Points on a hilly landscape, in no order, each with its height.
A climber steps from a point to the highest of its 2 nearest points, and stops where none of them is higher. Distance is the straight distance between rows; heights are no part of it.
(751): [  4  -7 -19  -2  -7  13 -57  30  33  36  30  39 -25 -12  16 -42 -39 -37
 -15  35  -5   7  11  22]  h=207
(883): [ 10  16  -4  26  10  27  45  20 -45   5 -14 -12 -10 -23  19 -27  20  43
  26 -21  -3  36   3 -23]  h=286
(835): [  7 -12 -20  52  11  32  12  -9   3   1  -2  27 -22  -8   1  53  -5  46
 -12  -8  21  26  20  26]  h=426
(822): [ 39  -3  16 -45  12 -15 -18  -4  10 -34 -36  26  -9  -6  -5 -10  34  13
 -10   4  -7   7 -46  -1]  h=290
(52): [-23  -4  -5 -10 -11 -21  13  38 -32 -28  29  25 -23  14  14  17  32 -17
 -19   6  47 -24   2 -25]  h=521
(215): [ 17 -27  15 -16  14 -20 -16  29   4 -27 -23  22 -30  22 -15 -23  22  28
  -5  -3   9  40  19  19]  h=246
(450): [ 26   2   5  14  -7   8  26 -27  26 -12 -20  11  13  42   7  40  18  23
 -30   5  14   4   8  38]  h=576
(254): [-11 -20  12  -7 -16  21 -43  12  30  22 -21  34   7 -40  -6   4 -35  -7
  21  -6 -22   7   3  32]  h=195
(703): [-12  11  -5 -15  -3   3  27  25 -26 -14  12  28 -23 -16  22  -1  35   6
  -3  15   2   7 -12 -40]  h=442
(260): [-29 -29  54  -1 -44 -27  15  23  17  -3   4 -13 -17   3 -16  57  41  22
  -3 -56  22   5  14 -37]  h=626
(618): [ 21  -3  -5  11  12  -9  25 -16 -18  -7  -6 -18 -13   4 -25   4 -14 -33
 -18 -17 -19  -2   9  46]  h=370
(194): [  9  20 -16  11   2  18  36 -40 -24  14  26 -28 -47  -8  -9  12 -34 -32
 -16  14 -23 -21 -10  23]  h=474
(662): [-13  34   5  71  10  17  16   8 -31  74  11 -40 -34   0  -3 -18 -33 -11
  32   0  10 -13   5  -4]  h=99
(927): [ 24  37   8 -20   9   7   4  -8   1   9   9 -31  26 -58   8  -2  -3  -3
  24  -3 -48 -49 -28 -18]  h=477
(780): [-11  23  -3  31 -16  -3  23  -8 -27  10 -16 -61  37 -28 -13  21  34 -20
 -23   0  44   9  26   4]  h=23
(905): [-12 -16 -14  -6 -24  21 -40  -4  19  10   5  20 -29 -10  18 -30 -58 -26
  -1  19   5  54   8  27]  h=142
(62): [ 28  29 -17 -18  29  24  -9  -2  26  -3 -16  29 -23  18 -11 -31  -1   0
  21  29 -17  -3  14   7]  h=452
(712): [-14 -34  23 -11 -22 -17  -7  -4 -35 -36 -24 -31  -2  36 -28   2  -4  -1
  11 -20  25  13   8  -2]  h=316
(910): [-35  12  18   1 -28  25 -30 -10  15   0 -10  27  -4 -20  -6 -14 -36 -33
  46  26 -28  30   1  21]  h=139
(840): [-21  38 -12  42  41  39 -25  -7  44  38  17  12   3   3  13 -29 -44  24
  12  28 -13  27  15   5]  h=254
(730): [  6 -23 -10 -39  10 -23 -51  -5  17  36   9  11  25 -25  -3  -5  -2  -8
  -3  36  17 -14 -36  -1]  h=345
(656): [ 17   7  17  -6   6  -7  26  13  13  10 -19 -27  11  41  -6  21  23   5
   4  34  11 -15  -5  30]  h=471
(711): [-24 -15 -13 -35  24 -42  22 -11 -16 -39  -9  28 -14  11 -20   6  31  -9
 -31 -21   4  -4 -10 -24]  h=130
(696): [-20 -18  -8 -21 -19 -36  -9  43  26  -8  41  42 -26   7  31  21  34  13
 -18 -29  19  -6  12 -36]  h=616
(219): [ 19 -40 -18  16  31 -13   4  12  13  -7   0  35 -41  42 -13  -3 -15  38
 -19 -19  18  24  23  18]  h=221
(666): [  2 -11  22 -32 -19 -34   0 -15  24 -22 -10  17   0 -22   8  20  27  -6
 -18   0  -2  19 -13  16]  h=324
(824): [ -5  15 -19 -16  16 -20   6 -36 -11  -7  -3 -10  21  55  14 -40 -11  -8
   6   9 -14   4  -8 -14]  h=191
(576): [-47   3  42  17 -35 -31  51  10   7 -12   6 -10  12  19  13  33  50   7
 -14 -33  17   8  -2 -19]  h=535
(598): [-26  27 -26  12 -18  15  -2  -3  34 -10   2  29  24  -6  17  34  40  -6
 -19  14  12  16  26  -6]  h=175
(204): [ -7 -29  -6 -35   3 -53 -25 -15  58  -6   9  14  -3   8 -19  35  18  -2
 -50 -27  24  17 -11  12]  h=285
(493): [-22 -28  -8 -11 -14 -32  -4  -1  -9   9  28   3  10   0   5 -13 -25 -55
   8  -9 -27 -18 -11 -11]  h=232
(323): [-28 -10 -21 -33  18 -63  -5 -21   8 -17  -6  26  14  26 -15 -21   1  -2
 -12  12   4  11 -20   3]  h=154
(270): [ 11  37  16  16  -7  28   5 -24 -34  13 -13 -78  18  -8 -14 -29 -22 -36
  16   2 -22 -11  10   5]  h=489
(290): [ 25 -38  26 -38  22 -20 -56  19  18 -12 -20  20   6   4 -13 -16   7  45
   1   4  24  31 -25  -5]  h=269
(14): [ -5  -8  32 -12  14  -9  19   0 -36 -27 -20 -38   6  -9 -32  15  24  25
  28 -22  -7  14  -6 -12]  h=342
(562): [ 13  60  22 -30  -7  10  -8 -24   5 -14  16 -83  28 -25  -5 -18   2 -21
  24   4 -29 -23 -13  -6]  h=402
(890): [-36  30 -15   5  -5   6  17 -27  -7  -4   5  -9   7 -26   7  25  18  -7
 -15   0  23  31  14  21]  h=92
(83): [ 27  -7  22   1   7   6  -2  -4 -10 -50 -49 -17  20  -5 -41   4 -12  43
  26 -26 -14  12   6  12]  h=319
(689): [ 37  30   5 -12  13  33  19 -16   7  19   2 -10 -26  31  12 -18  -5   2
  17  37 -42 -40 -10   1]  h=536
(265): [ 27 -32  -9   0  14  24 -20 -19 -27 -15 -21 -15 -14 -31 -29 -16 -30   5
 -20 -19  -7  10   1  31]  h=325
(508): [-19  26 -13  12  43  37 -36 -30  11   8  -4   9 -29  13 -17 -47 -22   3
   9  42   9  28   1  14]  h=369
(605): [ 21   1  10 -26  -3  15 -18   3 -26  42  46 -23   9 -33  21 -12  -3  -2
   3  -2 -37 -37 -25 -23]  h=549
(806): [ 30  25 -26   7   3  15  16 -34  14  -2  17  36 -58   6  14  18 -30 -26
 -20  20 -20 -29 -18  29]  h=653
(295): [-50  -9   2   9  -2 -61  10   7 -32   5  26 -12  29  -5  -7 -29 -13  -7
  30 -21  -9 -35  -1 -42]  h=292
(237): [ 16  19  12  10  22 -27  53 -13 -15 -11  -7 -35  -2 -15  12 -13  36  48
  -5  -7 -29 -16   6   3]  h=395
(687): [  1 -23 -26  -3  21 -28 -11  26  47 -10   6  34  25   1  -1  23   6 -19
 -42 -31  -1  11  23  33]  h=244
(316): [ 11  11 -16  -9  21  59   9   9 -27  13   9 -34  -6 -50 -18   3   7 -25
 -11   9   4 -22  33   6]  h=235
(871): [-12  25   4  31   9  10  50 -25 -24 -23 -22 -75  40 -34  -9   7 -21 -18
  15 -12 -34 -15  13  10]  h=627
(609): [  3 -16  21  26  12  24   5  40 -25  46  27 -13 -38 -28 -31 -15 -36 -31
  22  -5  -6 -32  18  28]  h=230
(490): [ 32  -4  -9 -15  37  22 -24  41  -3  -3  -9 -14  40 -14 -29 -18   4   8
  29   4 -15 -24  23 -10]  h=203
(898): [ -5   0  -6  43 -29  27   8  13  13 -29 -22  31 -22   8  18  19  -1  12
  -8 -27  16  50  42  13]  h=545
(719): [ 13   0   1  41  22 -18  63  34 -39   4 -19 -30  -1 -34   0 -24  36  47
  15 -37  -2 -19  20 -34]  h=336
(698): [ 20 -13  -9  19  27  37 -13   1  21   6  -9  50 -14 -11   5  14 -32  39
 -11  14   5   4  -7  30]  h=343
(313): [-35  18  17  23 -15 -38  57   2 -33 -12  -2 -15  21  10  17   0  16 -12
  34 -12  -6 -38  -5 -37]  h=283
(574): [ 35 -19   9 -39   4  -8   0 -31 -13 -27 -27 -23 -27 -32   1 -20 -17  12
 -17 -32 -35  30 -28  18]  h=300
(892): [ -1 -35  -8 -11 -31 -23   0 -15  42 -28  -4  35   8  47  27  63  16   2
 -27 -26  13   8 -16 -23]  h=440
(261): [  4 -31  15 -26 -48  -7 -17 -10 -11 -34  -2  19  -5  10  21  -8  23   0
 -13 -14 -10  34  -9 -20]  h=366
(133): [  4 -31 -18  10 -28  21 -12   1 -35 -21 -18  11  16  18  21  -7 -25 -19
  -5  -5  -1 -10  23  -5]  h=486
(362): [ -6  14  12  67  -9  39  37  -3 -39  27 -26 -25 -21  -9  16 -12  -3  12
  24   6  23  12  15 -11]  h=209
(23): [-20 -14   6  -2  -9  -9  18  43  24  -1  16  17 -25  22 -16  55  62  19
 -17 -25  26 -13  24 -52]  h=702
(95): [-23  17  -8  19 -29  21   3   3  17  15   2  47  14  32  21  33  11 -19
  12  33  13  -4  -9   9]  h=301
(834): [ 16  20  -7  18  -8  68  -8  16 -18  30  31 -19 -43 -14 -19  -5 -17 -37
  -7  11   1 -42  17  39]  h=320
(442): [-14  -4 -19 -15  17 -40   6  32  27 -49 -26  38  10  30 -29  23  31   9
 -27 -29  19 -20  22 -20]  h=111
(673): [  8  13 -31  12   6  32 -23 -16  23   4  13  31  -6  36  17  27 -21 -28
 -16  45  13  -9 -23  37]  h=460
(305): [ 15  43  -2  12  39  -2  52  -5 -19  -8   8 -80  10 -23  -1 -36  17  14
  18 -17 -52 -42   1 -25]  h=476
(240): [-10  10   3 -32   8 -29 -33 -24  23  21 -23   2  57 -33 -13  16  -8  11
  26  31  24   5 -55 -10]  h=394
(825): [ 34 -16 -20 -13  32  -1 -12  39  15  -4   0  25  27   2 -29 -16   1  -8
 -20 -12 -11 -31  29  31]  h=204
(40): [-11 -14  -2 -11 -29  13 -10  -6 -33 -45   2   0  12   3  18   1  23 -36
 -33  -7  30  31  16 -23]  h=412
(919): [-25  -6  29   6 -11 -45  44   3  14  15  44 -13  16  -5  18  11  36  28
 -24  -4  10 -17 -26  -4]  h=430
(541): [-18   0 -17 -12  20 -21 -10 -32   7  23  12   5  48  -7   4  43  11  14
  12  23  50  16 -15 -29]  h=467
(688): [ 20  21  22  26  16  24  21  -6   6  -9 -35 -19  22  11  -6 -15 -22  17
  50   3 -23  -8   8  20]  h=278
(229): [ 37  10   7 -25   2  19 -12 -32  -6  28  12 -23   2   4  15 -21 -11  29
   7  32  -9 -16 -39 -20]  h=629
(222): [-12 -15   2  -4  22 -61  29  14 -17  23  46 -30  34  24   7 -29  12  11
   0 -10   2 -18 -16 -13]  h=353
(875): [ 13  26   5  12  10  14 -12  10  -9  64   5 -30 -41  12 -31 -29 -37 -10
  21  -2 -29 -11  -1  20]  h=165
(308): [-10 -41   1  10 -41  -5 -16   5 -33  -3   4   6 -36  42  25  -1 -34  -2
 -26 -15  16  19   5  20]  h=575
(419): [-31  21 -22   2  -4  -6 -10 -14  -7  -6   6  21  33  22  27 -44 -17 -32
  27  26 -11 -23 -17 -52]  h=255
(157): [  2  -4 -30  10 -16  37 -52   5  42  21  -5  50   6 -48  22   9 -13  18
  -3  10   9  25 -11  15]  h=262
(678): [ -2 -18  -3  21 -54   7 -12   3  -2 -32  16  15 -52   6  34  10 -17 -12
 -34 -20  36  58   7   4]  h=695
(594): [ 16 -14 -22   6 -19  38 -31   5 -32  22  29 -10   8  -6  24 -19 -21   4
  -5  -6 -10   3  14 -22]  h=468
(947): [-27   7  34  -5 -17 -23  17  34  -9  -8  -5  -9  35  22   2  12   8 -31
  25  10  -4 -29 -10  12]  h=372
(670): [ -4  18 -11 -11   7  -1  -6  16 -14   7  12  50   1   0  17 -18   5   4
  24  56  -2 -18   5 -43]  h=354
(164): [-23 -24   6 -32  -8 -54 -25 -43  20  26   3  -1  13   5  -6  36   8  31
  -3   1  27  25 -27 -35]  h=531
(115): [ 38  14  18   2  20  45 -25  17  -1   8 -20 -48  18 -15 -35 -33 -45  14
  41   4  -3  -2   9  14]  h=234
(515): [-11  -6 -19 -19  -3 -16 -40   8  37  32  22  21  18  -9   5 -20  -9 -68
 -11  21 -18 -16  -7   5]  h=284
(495): [ 17 -20  24   0 -31  18 -20 -14  46 -21 -28  31   0  38 -13  47  22  30
  -5 -18   4  13   0   5]  h=494

For each start below, name the point where the climber stops.
(323) => (23)
(910) => (678)
(493) => (23)

Call two points neighbours if one is among the 2 nearest of the other. Go from one point of each pair to the other, from neighbour to neighbour, staying as high as possible. Name the lowest point that can't be avoided.
(229), (806) => (822)
(229), (23) => (313)
(806), (450) => (204)
(678), (229) => (594)
